A landscape with many valleys, sampled at points; each row gives a point and its height.
From any point a ball rolls to the lowest of the 2 points nearest to it. It stops when none of these is lower. Distance is the straight distance between rows; heights are no part of it.
Z_901: [128 129  88 122 132 178 116  77 122 180 152 108 120  84 183 143  71 128
 137 143  71 113 118 186 178 112 143 100 156 152 100 132  83 143 193 135
  51 167 118 119 135 104  86 157 141  97  78 138 118 102  78 138]  h=357
Z_700: [120 197 116 141  81 122 119 167 156 139 187 181 164 165  95 138 146 118
 138  67 176 148 138 151 104 139 115 109 106 129 197  93 188  83 123 129
 156 169 120 112 117 137 158 106 114 167 202  77 152 134 131 145]  h=326
Z_681: [148 120 183 129 113 168 119 148 146 113 132 138 166 126 152 109 154 106
  90 120 128 157  94 107 145 134 160 117 158 126 138 116  90 107 127  97
 122 120  99 108 106 134 181 147 162  88 103 143 135 118 108 164]  h=711
Z_139: [ 87 164 124  87 138 118 146 121 162 130 121 183 188 109 135 130 112 106
 147 123 155  86  80  85  95 133 167 130  86 122 149  83 113 162  63 154
 113  98 108 143 119 117 136 114 137  75 133 221  96 171  58 159]  h=645
Z_345: [109 157  87 147 114 168 101 115 100 180 188 135 115 126 104 169 139 124
 178  98 104  92 181 163 124 129 156 108  86 134 138 141 143 129 145 144
 130 176 123 140 106 166  82 139 106 159 163  55 116  92  81 110]  h=237
Z_336: [134  86 186 107 117 156  77 132  96  99 114  82  96  98 102  76 171 157
 144 173 172 119 161  59 158  68 134 134 154 159 107 204  80 145 149  78
 108 105 131 160 126 178 130 149 103 158 113  83 147 125 100 128]  h=761
Z_164: [146 143 106 142 122 148 139 104 122 146 137 143 137 150 167 150 116 112
 125 104  69 140 120 173 145 157 151 110 123 132 112  96 123 124 124 130
 141 134 109  99 111 124 102 143 140 101 105 155 119 104 115 143]  h=127
Z_283: [116 109 178  92 115 104 139 169 121 131  98 144 110 129  91  92 158 151
 129 147 179 111 150  82 100  90 114 112  98 120 133 178 140 100  88 143
 135 110 137 175 141 157 135 105 106 154 147  89 133 163 124 126]  h=267
Z_31: [ 99  86 141 119 157  85 129 162 133 172  68 113  91 119 116 119 138 143
  87 121 136 115 192 103  92 100  84 124 138 114 101 196 199 112  89 157
 158 116 160 185 164 160 112 126 128 175 115 102 120 133 174  99]  h=479
Z_760: [145 145 144 124  95 146 123 130  72 118 158 151 110 135  78 141 142 173
 193 150 137 108 165 137 135 123 123 114  97 155 126 145 105 125 143 102
 133 126 140 107 116 148 104  99  85 163 180  59 133 117 137  96]  h=592
Z_921: [158 141  78 201 128 131 117 105 123 134 188 103 120 146  76 137 113 128
 151 102 113 129 195 202 120 164  85 124 167 159 132 134 157 130 197 126
 174 165 168 108 147 140  91 119 131 171 155  73 124  98 188 127]  h=655
Z_205: [ 83 130 132 108 145  82 114 187 172 190  99 166 157 136 156 111 165 103
  81 128 189  94 143  79  82  84 135 118  98  83 166 145 205  84  70 191
 144 127 111 195 119 158 136 127 143 100 114 119 116 172 112 116]  h=649
Z_51: [174 115 155  96  56 148 198 104 135  90 134 147  92 185 177 155 161 111
 174 116 122 166 137 139  84 141 221 132 118 152  89 100 114 182 141  98
 204 159 102  79 109 173 124 133 102 128 121 162 138  89  74 168]  h=491
Z_952: [150 135 108 161 113 178 102 117 134 151 178 135 136 134 140 152 136 118
 118  93  86 147 163 185 148 157 145 100 142 128 137 132 134 102 148 112
 136 145 100 121 114 138 115 165 139 142 114  89 114  82 117 156]  h=175
Z_173: [171 143  89 145  75 103 230  69 150 128 116 132  97 174 185 151 113  91
 128  95  44 170 106 170 115 138 166 131 117 135  87  84 135 173 144 161
 205 137 112  86 115 139 108 144 119  98  83 207 127 110 105 138]  h=321
Z_826: [ 89 134 142 115 131  73 145 198 168 135 104 182 145 159 121 113 139 150
  94 116 206 108 125 100  98 106  94 120 110  76 170 126 213  76  88 175
 150 134 153 171 132 135 171  90 103 132 141  97 145 182 145 108]  h=726
Z_84: [123 181 158 101  88 129 132 164 146 140 147 184 155 150 123 111 153 134
 142  97 167 111 122  97  80 124 135 106  71 132 167 110 143  92  85 125
 153 130 115 142 104 140 142 104 109 130 181 109 124 149  90 146]  h=133
Z_639: [ 74 136 103 111 132 110 116 158 120 206 120 147 102 126 106 110 170 134
 142 131 153  89 179  84  86  88 131 100  77 102 121 166 169 107  77 172
 124 131 112 176 138 175  83 121 107 155 144  81 117 151 107 103]  h=597
Z_927: [ 60 162  75 120 181  77 153 143 168 136 119 161 140 134 101 143  90 117
 110 122 173 127  95 102 114 155  82 130 103 103 156 106 185 127  79 195
  91 110 145 175 141  80 139  86 130 109 135 156 115 171 166  89]  h=809
Z_12: [ 97 126 106 135 182  81 144 162 164 150 103 139 131 133 115 132 119 129
  80 110 152 122 119  99 127 138  80 119 116 107 138 135 183  98  89 182
 106 115 143 179 140 112 142 117 128 112 122 132 125 159 181 101]  h=781
Z_200: [ 80 140  69 118 163 156 111 109 101 157 147  92 122  65 127 125  91 151
 142 150 144 113 105 130 195 138  84 123 153 130 117 114 110 124 153 139
  21 123 120 159 158  91  98 133 143 113 127 122 113 134 123  88]  h=466
Z_269: [114 111  86 131 156 161 100 117  85 133 127  63 105  62 127 121  98 163
 146 175 155 114 106 117 202 119  81 121 179 125 126 117  77 116 159 114
  16 109 144 123 130  75 120 128 132 120 126 108 129 133 150  81]  h=490
Z_836: [142 137 140 144 112 112 176 122 143 115 113 156 131 173 154 138 125 118
 137  90  97 135 137 145  97 153 178 141 117 140 120 103 167 144 112 122
 205 118 130  97 116 140 108 136 141 131 111 161 120 114 131 159]  h=323
Z_409: [176 118 138 143 110 172 103 106 113 119 129  91 124 125 167 124 134 143
 118 143  82 167 110 166 182 120 124 122 176 133 122 120  72 116 168  77
 111 128 110  75 102 114 130 154 156 123  80 125 134 104 132 137]  h=428
Z_303: [156 106 178 112 108 177 106 132 130 127 136 132 137 120 159 115 169 108
 116 115 123 150 119 121 153 113 172 111 161 148 115 125 106 121 139  81
 125 123  92 113 114 169 142 154 151 110  94 115 126  94  92 166]  h=733
Z_841: [173 132 180 136  83 185 106 139  99  98 152 140 139 140 123 148 168 135
 144 122 120 165 156 141 141 127 155 115 143 148 147 138 108 124 142  50
 135 134  94  93 103 156 140 133 127 156 139  72 128  91 107 144]  h=685
Z_113: [108 192  96 136 120 129 149 126 116 128 174 166 162 154 105 140 101 132
 179  94 140 118 118 150 112 169 114 133  94 145 160  77 147 115 119 145
 137 153 143  94 122 112 117 102 119 141 208 125 142 132 147 116]  h=496
Z_182: [160  68 203 114 129 109 157 130 133  43  85 107 121 142 139 115 150 124
 107 154 136 150  96  97 112 122 169 185 127 127 111 138  75 151 134  92
 165 117 147 123 129 106 170 134 122 121 106 173 154 148 130 153]  h=777
Z_719: [153 127  92 144 104 138 173  79 147 153 135 142 108 143 192 158 120  98
 141  92  45 140 138 195 120 135 169 116 123 136  88  98 141 164 140 144
 173 155 117  89 119 139  95 148 123 113  89 162 129 100  88 152]  h=226
Z_466: [110 118 144 105 164 130 150 113 142  88 116 133 160  85 104  96 111 106
 138 166 146 104  44  54 128 114 147 177 124  98 156 105  73 190 119 143
  90  94  95 132 139  90 165 108 133  92 102 239 125 153  71 160]  h=605
Z_384: [ 78  95 140 104 166 105 126 164 131 127 105 119 160  82  83  82 127 131
 110 150 179  97  68  49 127 102 103 137 121 105 161 151 104 128 107 177
  63  87 125 164 149 103 181  98 121  90 115 159 133 171 120 124]  h=465
Z_576: [132 124 186 112 107 132 113 155 155 141 118 157 155 133 157 118 176  94
 104 113 157 137 140  95 105 119 159 109 121 128 131 131 167 111  91 105
 151 119 112 150 112 171 146 142 146 115 113 131 110 126  99 158]  h=780
Z_511: [150 126 200 122  80 176  87 141  97 106 146 125 104 103  89 131 180 153
 145 170 154 164 169  98 161  79 137 112 135 163 128 187 111 156 147  46
 139 129 104 126 104 196 129 135 101 184 131  62 106 119  91 123]  h=721
Z_172: [106 216 136 125  85 125 143 166 135 135 167 191 168 160 102 123 129 141
 152  84 179 117 122 126  73 133 129 125  71 143 190  87 168  91 107 131
 166 149 139 117 103 137 145  95 104 152 205 101 138 149 111 148]  h=245
Z_744: [147 159 107 151 151 121 133 131 116  86 146 121 123 126 126 148  87 138
 131 162 139 158  76 166 179 178  83 146 164 128 156  71  92 125 149 107
  67 125 124  89 113  45 159 124 135 117 157 140 144 145 182  92]  h=557
Z_637: [115 109 127 129 164 129 127 102  94  95 103  69 122  87 103 121  92 158
 145 182 141 118  74 113 169 128  96 170 150 111 135 102  61 149 128 129
  49  88 128 110 119  58 141 108 142  98 116 170 138 153 143  91]  h=423
Z_675: [ 98 116 162 108 116  92 123 190 161 166  92 169 133 136 119 109 163 136
  84 124 200 117 158  88  85  86 109 114 108  83 153 168 207  80  83 164
 155 128 115 193 133 164 144 112 125 137 128  96 136 167 122 114]  h=693
Z_382: [148 126 119 143 119 193  90  94 119 149 152  90 125  97 177 128 113 141
 138 138  82 130 111 171 190 119 148 112 173 140 116 118  68 135 178 100
  70 159 104  97 113 107 108 151 150 104  82 129 133  97  85 132]  h=395
Z_891: [137  97 194 100  84 157  87 146  84  93 132 119  72 104  74  93 178 158
 162 197 175 130 165  62 149  66 140 113 119 161 102 201  95 170 139  70
 129 134 118 157 132 199 118 135  87 166 141  69 110 143  83 126]  h=741
Z_492: [165 145  87 184 120 134 126 106 108 119 167 122 136 151 114 137 102 145
 144 112  93 148 154 211 147 172  93 130 171 158 125 122 119 119 189 126
 156 158 141  76 142 108 108 128 126 140 135 107 138  92 173 128]  h=675
Z_538: [ 83 183 123  90 132 119 152 134 143 137 131 184 170 116 118 125 113 120
 151 118 159  82  85 104  83 146 137 123  63 130 159  84 128 123  64 144
 126 106 128 127 118 109 136  92 122 100 174 176 109 177  82 139]  h=595
Z_486: [147 141 133 150 163 105 154 124 126  75 118 121 127 151 108 138  81 159
 111 157 119 153  68 132 152 164  97 168 153 118 158  93  99 139 133 122
 108 116 134  89 117  49 174 111 143  87 133 165 147 147 184  93]  h=530
Z_427: [174 124 124 153 131 100 160 106 115  93 104  93 112 163 141 138  94 169
 126 145  59 158 115 167 146 136 110 165 149 137 107 122  80 139 158 106
 172 120 137  68 122  97 122 129 137 127  99 165 144 115 178 108]  h=486
Z_545: [ 90 154 103 120 146 107 102 187 175 198 126 158 165 137 155 126 166  83
  79 108 173 126 146 101 105 114 115 106 115  87 163 125 191  69  99 174
 130 148  94 184 127 160 137 140 152 116 128 109 117 143 123 130]  h=598
Z_344: [129 180  93 171 130 113 143 122 123 106 177 147 153 164 100 130  90 126
 158  93 125 131 134 176 114 192 113 148 138 153 151  84 150 117 152 146
 164 155 151  69 120 111 113 105 136 146 183 120 145 129 178 118]  h=443
Z_883: [109 164  62 144 142 138  87 155 162 189 179 142 128 123 130 146 152  99
 109  94 161 150 143 147 156 133  98  91 127 104 144 108 159  67 124 155
  92 175 107 163 152 136 140 137 139 163 170  72 143 124 148 117]  h=508
Z_741: [144 160 126 134 134 157 121 139  88 100 148 103 127  95 116 134 106 147
 151 161 163 126  73 137 182 137  91 138 157 122 165  63  73 117 146 103
  39 116 125  76 107  62 158 110 132 117 181 122 145 156 151 103]  h=582
Z_764: [156 125 127 166 136  77 166 110 105  87 120 109 134 172 103 118  83 162
 137 125 100 125 162 176 112 162  93 162 158 161 108 123 117 135 170 116
 192 124 162  70 146 116  98  93 142 144 137 134 132 118 207 106]  h=349
Z_870: [132 112 132 132 151  94 164 120  95  88 105 111 121 146  95 134  94 168
 154 140 116 103 136 135 122 158  88 158 132 149 111 133 122 127 133 134
 156  90 169  92 135 100 109  94 112 141 149 123 142 128 196  91]  h=289
Z_176: [ 84 110 103 111 151  91 128 156 124 198  99 128  82 126  98 117 147 145
 126 135 146  94 196 105  91  92  91 117 104 106 110 182 190 118 100 172
 141 123 136 179 150 165  78 113 112 184 143  76 126 130 160  95]  h=535
Z_993: [133  62 205  84 127  96 126 127 120  56  74  91  98 136 116  97 145 137
 124 169 163 121 150  94  95 102 162 159 110 140  88 190 109 168 119 108
 151 113 163 157 147 161 148 123 105 162 124 144 139 144 129 154]  h=822
Z_678: [187 109 146 153 114 130 131 113 120  78 103  87 121 143 150 130 122 155
 107 153  79 184 104 158 165 129 114 156 178 123 125 133  66 113 160  70
 143 111 125  74 106  99 153 147 145 127  84 147 148 121 179 119]  h=456
Z_136: [ 91 188  99 107 122 128 162 129 112 119 148 170 160 122  97 138  94 141
 179 117 160 107  90 127 104 162 109 137  83 131 152  78 131 124  82 144
 117 111 135 108 117  86 120  95 115 119 193 155 123 163 113 116]  h=550
Z_6: [125 163 104 146 136 168  73 154 145 138 176 121 146  95 143 118 128 107
  85 124 149 171  78 130 184 150 105 100 186 132 161  97 103  81 151 115
  38 136  96 133 125 106 163 158 156 102 142 107 132 131 136 124]  h=663
Z_825: [119  88 119 121 158 140 114 122  84  92  99  59 101  81 103 110 116 170
 164 174 157 104 101 106 187 112  91 146 154 124 132 137  65 125 141 109
  48  82 156 103 130  74 136 100 124 122 127 116 152 146 166  86]  h=459
Z_874: [157  95 141 145 104 147 125 100 138 129 117 111 105 130 172 136 141 121
  83 105  72 171 163 166 136 112 132 104 169 129  91 145 137 128 146  88
 158 112 114 119 144 160 126 167 147 138  70 126 111  98 137 171]  h=268
Z_985: [113 156 103 134 118 172  90 124 126 177 177 138 138 113 145 148 143 108
 144  88 113 118 155 143 140 132 153  87 111 129 132 121 142 116 131 138
 116 160 101 142 105 156  98 153 129 131 144  90 117  97  91 132]  h=260
Z_947: [122 130 140 119 119 107 127 145 182 166 112 161 170 134 191 129 162  63
  86 102 126 124 138 109  85 115 182 110 118 118 128 113 193 119  88 142
 171 108 105 159 109 168 158 161 156  82  91 160  97 132 108 165]  h=806
Z_215: [105 128 123 115 159 104 161 115 130 127 101 144 137 132 115 125 115 131
 136 119 127  95 108  99 105 151 132 145  84 131 121 118 139 137  67 161
 140  93 152 137 133 108 116 112 133 110 124 165 111 148 127 114]  h=863
Z_956: [ 98 134 110 142 166  58 150 175 182 124 114 162 142 162 109 120 120 131
  81 107 197 128 126  98 116 130  73 128 134  83 156 121 228  90 110 186
 144 141 175 174 144 112 164 100 125 134 126 111 143 175 189  80]  h=753
Z_277: [ 77 152  46 137 146 128  93 139 147 219 145 137 134 124 158 143 144  81
 119  95  98 109 190 130  99 116 147  83  97  96 143 117 198  97 103 174
 135 160 119 188 121 149  82 159 137 140 145 110 109 111 115 125]  h=705
Z_794: [156 129 121 157 165  93 166  94 129  83  84 124 112 158 117 140  80 147
  90 159  80 165  79 138 146 147 105 164 133 116 123 111  90 157 127 144
 135 113 115 102 112  62 141 108 145  89  91 209 149 138 170  99]  h=493
Z_97: [136 182 128 133 108 184  96 141  81 111 180 108 130  92 115 128 139 151
 179 143 165 121  92 135 176 119  98 105 150 131 169  86  65  98 153  99
  44 131 113  93 125 102 148 119 118 132 191  80 154 128 129 125]  h=609
Z_622: [152 149  46 173 163  97 136  85 119 114 146 116 118 136 123 145  60 142
 128 148  87 139 108 190 172 177  55 143 163 142 117 103 113 142 166 140
 109 143 148  89 157  71 116 118 131 126 140 147 116 132 190  85]  h=320
Z_973: [ 97 201  86 130  99 136 104 151 152 164 188 179 145 138 119 147 139 106
 141  78 171 136 121 147 123 144 122 107  95 120 170  81 159  75 107 158
 119 172 107 130 118 126 142 121 116 154 216  94 148 136 120 127]  h=393
Z_295: [117 143  61 151 135 174  87  98 116 193 186 117 107 106 108 178 127 138
 163 111  97  98 184 182 149 125 110  89 107 142 132 158 131 122 181 143
 105 194 145 156 138 134  89 152 106 156 142  43 118  76 120 102]  h=107
Z_424: [164  74 179 119 122 128 128 121 152 102  83  95 108 124 159 129 131 125
  61 127 105 181 153 133 121 102 131 132 181 131  81 178 145 137 139  74
 165 104 140 143 146 153 158 159 156 144  73 142 116 112 148 160]  h=312
Z_87: [177  78 200 117 120 144 125 129 122  52  94  75 126 126 139 104 167 125
 126 160 139 155  89  93 146 103 174 175 155 122 132 133  43 157 153  64
 135 120 130 102 110 116 159 143 113 129 109 157 172 134 118 161]  h=794
Z_852: [ 74 156  71 125 177  81 161 123 142 131 105 140 144 137 104 144  84 133
 132 116 135 102 118 111 105 166 105 132  93 118 129 109 175 143  74 179
 126  99 155 143 125  89 109 104 130 110 144 160 119 152 162  97]  h=834
Z_37: [131 172 153 121  81 151 129 145  88 138 156 179 118 132  87 127 161 152
 166 118 158 121 155 116 117 110 126 108  85 140 149 136 129 104 117 113
 139 144 105 121 111 163 132 107  96 166 189  59 137 130 112 122]  h=629
Z_333: [154 118 159 118 108 142 124 108  81  97 132 125 113 145 111 143 132 164
 185 137 100 110 158 149 131 130 141 153 121 165 108 156  98 142 150  86
 156 123 150  86 121 140  90 111 105 152 147  91 137  91 144 101]  h=555
Z_975: [136  99 131 104 131 148 164  94 132 106 111 112 122 103 152 113 116 108
 156 154 125 130  52  81 147 110 175 162 129 126  99  82  54 191 142 132
  94 125 105 110 140 125 130 125 128  81  99 236 140 132  57 142]  h=848
Z_931: [133 148 127 145 124 168  92 144 139 128 161 145 160 122 151 126 124 105
  87 117 118 162  87 138 167 152 135 106 166 129 150  92 104  98 141 109
  78 132  83 106 107 121 154 155 162  80 116 154 123 128 106 154]  h=686
Z_32: [108 101 150 106 162 125 107 154 133 110 113 129 175  67 105  66 123 115
 135 160 150 100  31  21 130  99 125 169 135  99 179 141  73 166 141 144
  67  78 105 147 140 106 186 131 124  90 114 194 143 160  78 169]  h=562
Z_487: [165 121 132 156  94 171  95 116 143 128 148 130 124 135 151 148 141 120
  76 103  94 180 167 176 138 145 118  84 171 125 135 153 134  93 157  83
 140 128  98 113 135 148 135 172 156 150  85  90 107  83 144 175]  h=225
Z_432: [117 176  94 134 125 166  85 153 114 155 187 119 130  78 120 133 124 122
 140 127 174 148  84 144 191 140 104 109 153 122 156  83 105  85 146 125
  27 148 105 125 146 100 152 132 134 134 179  89 146 134 131 113]  h=637
Z_519: [160 118 140 119  78 123 178 100 142 108 130 154 105 176 158 146 141 103
 163 101  96 136 153 161  78 146 204 136 105 152  84 102 165 182 129 107
 212 143 126  89 112 172 101 134 123 140 124 146 122  96  97 156]  h=415
Z_578: [118  70 179  96 147  88 131 126 146  97  76 119 114 134 121 105 144 116
 109 130 148 104 128  75  99 105 168 155 112 128  87 162 126 155 100 141
 142  90 151 160 141 155 151 130 127 119 103 163 125 143 124 151]  h=792
Z_893: [171  97 197 126  77 180 105 128 105  87 131 128 110 131 127 143 169 139
 132 143 141 176 169 124 140 113 166 125 144 157 106 175 115 165 151  38
 154 128 115 108 118 179 129 149 124 169 117  88 116 100 104 144]  h=704
Z_130: [124  70 174  67  98 105 128 115 106  72  82 109  57 158 103 112 159 144
 159 166 161 108 176  94  82  99 181 140 103 144  58 190 117 199 104 108
 152 134 161 141 141 177 113 124  78 150 146 144 117 134  99 155]  h=849
Z_224: [ 88 113 129  86 161 106 141 117 164 123 104 165 181  92 111 102 111  93
 138 146 154  83  57  55 106 114 151 162 102 108 133 110 105 192  89 176
  98  87 107 158 142 116 155 113 141  71  97 236 111 159  64 165]  h=648
Z_781: [129 135  75 169 128 128 118 107 110 163 170 114 124 142  95 150 115 128
 153 100  91 105 195 189 117 145 104 117 134 143 117 134 177 136 165 143
 157 175 159 133 134 146  81 139 119 177 161  78 122  83 154 115]  h=628
Z_896: [143 151 135 164 131  90 169 137 109  86 144 132 158 160  73 122  98 152
 143 117 149 134 146 163 103 177  93 146 145 160 141 111 164 118 167 131
 172 133 169  74 140 112 114  87 130 149 171 107 152 142 214 116]  h=398
Z_157: [ 85 121  95 109 151 170 104  92 114 169 148  90 124  66 150 124  87 145
 150 137 114  92 120 127 170 123 126 109 147 140  94 130 106 128 149 157
  49 133 115 152 138 113  84 132 148  96 100 112 117 112  95 107]  h=418
Z_428: [121  91 164 126 128  85 131 158 149 143  62 115 104 129 136 130 121 117
  65 109 111 139 185 121  75 109 111 123 160 115 109 191 217 137 103 125
 189 118 156 177 155 167 137 138 154 159  98 126 102 119 163 128]  h=425
Z_355: [114 182  58 132 125 157  98 129 143 171 202 144 142 110 120 164 118  99
 143 100 142 143 118 172 157 165 105 109 120 123 147  87 141  93 131 155
  87 177 111 144 139 121 126 134 128 149 189  92 141 114 118 111]  h=460
Z_410: [192 154  88 179 108 124 130  93 104 104 163 100 123 156 143 141  87 153
 149 145  68 160 123 217 166 170  99 153 167 142 131 124  79 126 200 111
 144 155 141  39 128  86 115 127 121 130 120 136 145 103 173 101]  h=692
Z_911: [160 123 153 133 117 165 140 114 116 103 113  83 127 108 142 115 131 115
 154 162 113 139  43  96 168 116 158 160 153 121 127  75  43 161 157  99
  98 130 101  87 109  98 139 149 128  92 102 208 145 132  76 147]  h=825
Z_258: [179 107 206 135 106 153 139 145 144  71 104 136 158 147 143 123 156 124
  87 127 133 176 100 124 128 132 163 143 159 116 149 120  95 116 150  64
 159 120 115  96 106 123 187 134 148 104  92 142 140 129 123 167]  h=731
Z_247: [130 131  35 160 138 155  91  70 134 187 165 118 112 109 160 146  89 110
 105 112  58 114 154 208 168 143  80  92 145 136 121 136 130 126 166 151
  90 189 151 161 159 113  89 169 122 124 116 106  93  98 128 140]  h=261
Z_63: [168 143  97 164 104  93 185  80 137 118 109 132 115 176 157 137  94 119
 100 112  48 165 111 182 126 143 130 151 143 132  96 107 128 153 138 140
 198 125 119  83 126 122 119 132 137 105  75 192 122 117 146 139]  h=392
Z_457: [148 164 174 122  94 168 115 150 108 114 165 156 144 133 116 129 162 142
 141 114 151 132 135 121 133 127 144 107 112 142 154 122 109 111 116  85
 130 123  99 108 110 126 145 124 125 137 168  87 132 117 109 145]  h=662
Z_830: [114 107 129 117 176 104 154 126  98  85  92 105 123 110  92 131  96 150
 146 173 143 120  83 104 135 143  97 175 118 120 147 117  77 147 101 139
  88  78 152 114 136  48 158  95 126 106 124 164 135 159 157 102]  h=385
Z_968: [188 132 172 115  67 171 167 102 126  81 153 142 122 162 163 138 173 122
 190 133 125 145 107 135 112 135 207 137 118 161 105  96  71 167 149  70
 174 158 107  70 106 146 118 122 102 125 134 155 142  89  57 157]  h=547
Z_292: [153 143  92 164 157  77 182  67 138 109  92 131 106 172 127 149  65 138
  95 121  49 148  98 161 135 139 103 162 131 126  97 118 123 166 117 162
 161 123 126 104 123  97 117 116 139  96  91 205 125 129 173 111]  h=447
Z_463: [ 96 154  87 126 152 100 107 182 178 192 143 164 128 139 140 140 148 110
  79  98 193 145 134 114 131 117  85 108 124  95 156 123 190  65 112 177
 106 163 117 167 146 131 150 125 134 142 153  83 147 152 160 116]  h=552
Z_414: [105 117  73 138 146 126 124 100 112 175 135 108  99 126 131 144 110 124
 156 100  69  84 190 163 107 126 119 106 104 128  91 141 168 141 135 151
 147 150 158 148 139 143  58 134 120 150 131  97 104  92 130 118]  h=583
Z_547: [114 128 116 108 137 161 106 105  99 160 144 114 119  99 141 135 121 151
 165 126 101  89 137 139 146 128 143 111 107 149 111 139 109 130 133 140
  94 136 134 126 132 137  73 122 126 124 127  94 124 109  98 101]  h=475
Z_539: [ 91 111 132 114 140  76 130 164 164 178  81 141 133 135 162 119 151  86
  97 117 149  97 169  82  52  95 158 119  92 108 125 146 213 111  77 164
 172 109 138 203 121 171 113 136 139 117 107 145 103 140 118 123]  h=708
Z_660: [108  94 129 101 128 107 126 100  96 117 100 100  64 123  86 125 132 171
 177 160 103  87 190 135 102 100 117 140  97 155  62 192 149 163 128 121
 148 103 175 128 153 177  67  99  88 180 142  78 118 104 155  82]  h=903
Z_99: [ 98  68 176  99 161  92 124 171 143 115  89 118 153  96  96  71 145 135
 104 154 178  97 106  46 117  85 123 136 108  96 142 186 117 120 110 179
 110  83 137 189 164 128 174  99 112 103  98 134 134 170 120 132]  h=405
Z_329: [150 102 200 109  95 152  96 145 131 133 116 124 125 121 149 127 173 107
  98 124 155 167 155 101 123 105 158 110 152 139 113 165 146 136 128  79
 143 114  98 145 131 188 148 152 148 135 103 120 107 110 100 166]  h=754
Z_656: [121  69 208  92 124  91 121 173 126  89  77 114 121 115  94  67 158 149
 117 167 183 110 136  68 104  82 125 142 111 110 127 203 123 115 106 149
 136  96 152 195 149 150 160 110 104 140 115 114 140 169 118 133]  h=340
Z_834: [115  85 171 110 138  81 143 144 160 124  79 145 132 142 154 123 147  99
  95 109 134 104 139  88  72 114 166 136  96 116 114 141 183 139  85 152
 168  91 142 169 134 152 137 133 140 118  98 165 106 147 123 145]  h=756
Z_278: [113 151 152 108 132 119 129 166 129 152 126 155 144 122 112 117 153 142
 120 122 168 110 136 101 118 128 118 114 105 122 146 138 149  90  97 144
 122 120 121 150 122 135 137 121 116 131 159  95 131 148 124 125]  h=170
Z_461: [162  48 214 116 113 109 144 140 149  35  82 103 134 140 150 114 158 102
  65 147 139 187  96 105 113 102 176 177 152 109 108 140 100 167 154  88
 170 131 130 144 129 126 201 147 132 124  70 175 157 140 121 175]  h=760
Z_687: [100 161 113 128 108 133 103 155 172 192 149 168 170 139 170 141 169  60
 106  92 135 132 153 120  91 121 173  83 112 111 159 105 191  90  92 136
 148 133  77 151  99 171 130 165 158 107 124 134 100 117  97 171]  h=770
Z_648: [ 99  84 164 125 184 110 110 134 142 104 111 120 167  92 103  88 117 112
  90 156 143 116  54  44 147 102 119 155 144  97 157 133 100 163 133 169
  81  84 117 161 139  91 187 116 152  79  83 197 137 152 121 143]  h=518
Z_651: [109 136  33 151 159 159  91  99 131 201 189 112 106  95 124 161 102 121
 140 116 116 111 161 188 163 150  80  92 125 121 124 130 139 109 167 166
  80 194 149 173 158 123  92 148 117 152 150  73 116 100 127 104]  h=204
Z_221: [132 139  60 163 163 110 126 100 130 140 144 122 124 136 126 142  80 139
 108 122  81 139 130 173 151 180  87 118 152 138 119 113 145 115 145 159
 126 140 146 119 143  94 102 141 135 128 140 130 112 118 181 117]  h=270
Z_835: [164 111 148 125 119 130 159 107 130 118 104 129 124 150 163 138 131 123
 119 122  84 150 121 141 133 140 164 133 134 137  89 108 109 140 118 110
 170 114 125 102 119 130 130 131 146 110 103 155 135 115 114 145]  h=227
Z_829: [112  88 148  84 109  88 125 106 101  96  82 108  59 141  96 103 151 156
 170 158 138  93 189  99  80 102 149 137  86 149  55 201 148 177  94 123
 149 106 174 150 144 179  90 117  90 167 153 105 104 133 130 119]  h=877
Z_925: [123 144  53 165 144 148  99 100 148 160 168 127 129 125 155 141 111 106
  88 110  82 142 134 187 155 161  90  92 147 131 126 119 139  93 141 147
 103 155 119 147 140 117 100 161 136 115 120 124 105 109 144 141]  h=207
Z_179: [180  79 243 130 104 129 145 150 143  39  92 116 159 148 141 129 133 119
  66 148 138 190 101 124 116 123 155 160 167  92 150 156 110 131 150  56
 178 118 138 118 124 121 208 146 156 123  60 144 151 144 129 163]  h=745
Z_887: [119 116  71 134 150 165 104  61 130 209 146 106 110  86 180 146  84 119
  99 118  43  95 151 184 163 109 129  86 133 148  91 140 116 141 172 152
  79 170 132 156 148 125  73 163 129 103  83 123  99 103  92 142]  h=311
Z_969: [ 67 131  67 124 140 117 105 146 120 227 127 133 106 130 150 126 163 100
 136 126 120  89 211 104  80  86 162  98  81 105 128 152 204 120  90 168
 147 135 122 189 122 174  60 141 129 168 134 103 116 116 100 102]  h=658
Z_837: [ 88 124  81 116 163 132 133  95 109 166 114 108 115 107 140 148  96 135
 157 122  86  83 143 149 129 140 116 115 104 143  92 130 137 143 112 164
 105 119 157 136 146 121  67 121 124 118 115 126 107 121 119  98]  h=529
Z_52: [ 94 171  69 143 130 129 106 144 161 186 153 157 162 139 151 144 137  74
  99  85 114 134 153 146 103 141 144 100 116 109 154 102 187  90  94 156
 141 153 111 159 109 139 118 167 146 122 146 121 110 117 127 143]  h=738
Z_779: [147  92 173 117 123 106 140 131 132 117  84 111 113 135 147 134 135 128
  96 120 112 136 165 131 107 123 139 127 137 141  99 169 163 145 109 103
 176 108 142 143 131 164 135 146 139 149 111 127 115 116 148 141]  h=366
Z_279: [118 111 124 114 157  91 174 132  85  83  96 111 124 134  74 127  97 170
 174 159 147  97 108 112 119 142  90 168 103 136 134 137  85 131 109 142
 125  80 175  89 145  74 134  78 101 131 144 128 145 154 185  87]  h=339
Z_439: [176 131 145 141 119 131 143 116  86  85 121 103 130 153 120 137 121 162
 172 144  96 136 118 159 145 158 127 163 146 152 133 121  76 131 154  85
 157 112 133  57 113 101 121 112 124 139 137 121 154 109 159 101]  h=520
Z_886: [178 114 191 126 128 157 126 140 108  74 105  78 135 110 134  99 153 128
 152 167 136 129  47  90 153 125 146 168 154 111 150  99  20 152 151  70
 103 124 117  76  95 102 163 132 119 122 124 169 176 148 104 157]  h=808

Call two points neighbours if one is among the 2 nearest of the other. Go from one point of each pair to the other, from neighbour to neighbour, staying as low as possible. Name the highest point that can't be avoided.
Z_295 and Z_952 -> Z_985
Z_870 and Z_925 -> Z_410
Z_870 and Z_84 -> Z_224
Z_925 and Z_295 -> Z_247
Z_681 and Z_84 -> Z_947
Z_157 and Z_870 -> Z_269

Write out the way that a ball takes from each point below.
Z_931 -> Z_6 Z_432 Z_97 Z_741 Z_744 Z_486 Z_794 Z_292 Z_63 Z_173 Z_719 Z_164
Z_947 -> Z_687 Z_52 Z_277 Z_969 Z_639 Z_176 Z_31 Z_428 Z_779 Z_424 Z_874 Z_487 Z_952
Z_911 -> Z_886 Z_87 Z_182 Z_461 Z_179 Z_258 Z_681
Z_215 -> Z_538 Z_136 Z_113 Z_344 Z_896 Z_764 Z_870
Z_130 -> Z_993 Z_578 Z_834 Z_539 Z_205 Z_545 Z_463 Z_883 Z_355 Z_973 Z_700 Z_172 Z_84
